A landscape with many valleys, sampled at points; each row gives a point and its height.
From any point a ball rolls to the lowest of the 4 points nearest to it. It stops when none of these is lower. Distance is the straight distance between rows; heights are no part of it.
k106: [ 66 120 101 119 136  91  79 163 122  94 105 119 190]  h=3.34
k122: [180 135 165  99 135 138 160  74 138 156 149 164  74]  h=8.67
k800: [157 123 143 154 110 152 141 117 110 136 144 110 100]  h=1.27
k999: [177 150 136 134 128 212 197 142 108 177 138 160  85]  h=4.45
k572: [189 148 159 101 144 177 177  85 122 173 145 171  60]  h=6.35
k675: [149 120 139 156 107 136 130 117 111 131 135 101 114]  h=1.60
k986: [172 147 127 148 118 233 197 184  94 183 132 173 105]  h=6.39
k506: [166 133 128 165 101 203 175 155  93 157 132 131  96]  h=3.01
k237: [ 37 144  68  96 173 105  96 162 163  84  96 140 165]  h=3.98
k677: [ 89 124 123 125 133  84  95 146 145 107 119 115 165]  h=1.95
k844: [ 80 118 104 128 121  97  82 157 114  97 113 114 188]  h=3.57
k762: [120 104 113 157 101 115  79 143  85 114 124  97 173]  h=5.92
k826: [ 89 136 115  98 160  73 111 136 189 108 108 143 145]  h=6.70
k593: [ 71 140  99  98 169  80 108 149 183 100 102 141 154]  h=3.42
k903: [161 130 154 133 117 138 149 100 131 140 145 120  95]  h=2.14
k701: [172 133 140 155 117 176 170 124 106 150 142 122  88]  h=3.16
k382: [128 119 140 138 113 106 107 122 131 122 135 108 136]  h=1.56
k910: [174 136 153 130 130 168 169 102 118 155 151 138  82]  h=1.38
k219: [ 63 139  89  99 164  86 105 153 173  97 101 137 163]  h=0.97
k28: [180 140 157 122 136 175 175  99 119 161 148 149  74]  h=2.70
k887: [160 130 162 119 123 127 150  94 136 138 150 127  95]  h=2.72
k613: [100 113 116 141 114  99  83 140 108 111 127 101 175]  h=5.15
k543: [111 125 137 115 134  77 111 123 168 113 120 123 147]  h=1.99
k93: [ 82 118 110 123 132  85  86 149 140 104 110 115 174]  h=2.29
k785: [ 40 133  71 103 160 103  89 163 142  84  96 140 183]  h=4.85
k406: [158 122 135 161 106 158 144 123  99 136 139 105 107]  h=1.55
k19: [ 59 120  84 118 136 100  73 163 107  93 100 126 202]  h=4.17
k704: [160 118 123 172  97 165 135 134  84 133 129 101 116]  h=2.37
k570: [175 139 125 157 113 213 189 153  96 163 132 142  92]  h=4.06
k494: [180 151 145 115 144 203 189 120 117 178 144 171  69]  h=4.88
k298: [144 112 121 170  93 137 112 130  83 120 134  94 136]  h=0.58
k428: [177 132 162 118 129 151 160  86 129 154 148 145  76]  h=0.86
k990: [ 74 104  86 128 125 101  64 161  83 100 105 111 210]  h=4.84
k723: [126 120 144 134 118  99 115 119 140 125 134 114 131]  h=1.63
k912: [183 139 164 109 133 157 170  82 131 164 149 152  73]  h=5.32
k904: [150 122 158 121 125 106 136  95 149 134 144 130 113]  h=3.65
k866: [128 125 148  98 140  79 127  98 180 127 130 145 125]  h=4.23
k640: [ 81 128 117 111 138  82 100 145 163 104 115 126 163]  h=1.66
k510: [129 111 129 150 105 113 109 129 111 117 136  99 140]  h=1.05
k946: [149 122 151 141 115 130 138 110 128 134 149 113 108]  h=1.67
k612: [107 122 138 124 130  82 105 129 156 115 122 119 147]  h=1.80
k803: [162 124 166 107 130 116 145  81 148 146 140 144  91]  h=4.68
k149: [114 114 131 134 116  91 101 135 133 115 126 112 151]  h=1.78
k747: [167 126 123 171  98 178 156 139  90 146 133 113 104]  h=2.12
k766: [170 136 155 142 120 165 165 109 119 146 148 127  85]  h=2.64
k323: [168 131 166 103 132 109 148  76 151 144 145 149  91]  h=5.80
k605: [ 42 156  57  87 193 114 106 153 174  81  91 141 149]  h=6.00
k964: [ 94 107 101 136 111 100  71 150  90 107 110 105 195]  h=4.67
k304: [ 63 131  95 109 153  87  93 155 160 100 101 130 174]  h=0.89

For each start below, name the point where the ball stops.
k904 -> k800
k612 -> k298
k494 -> k428
k887 -> k800
k999 -> k800

Write out the way that a ball takes from each point below.
k570 -> k506 k747 k406 k800
k605 -> k219 k304
k543 -> k640 k304
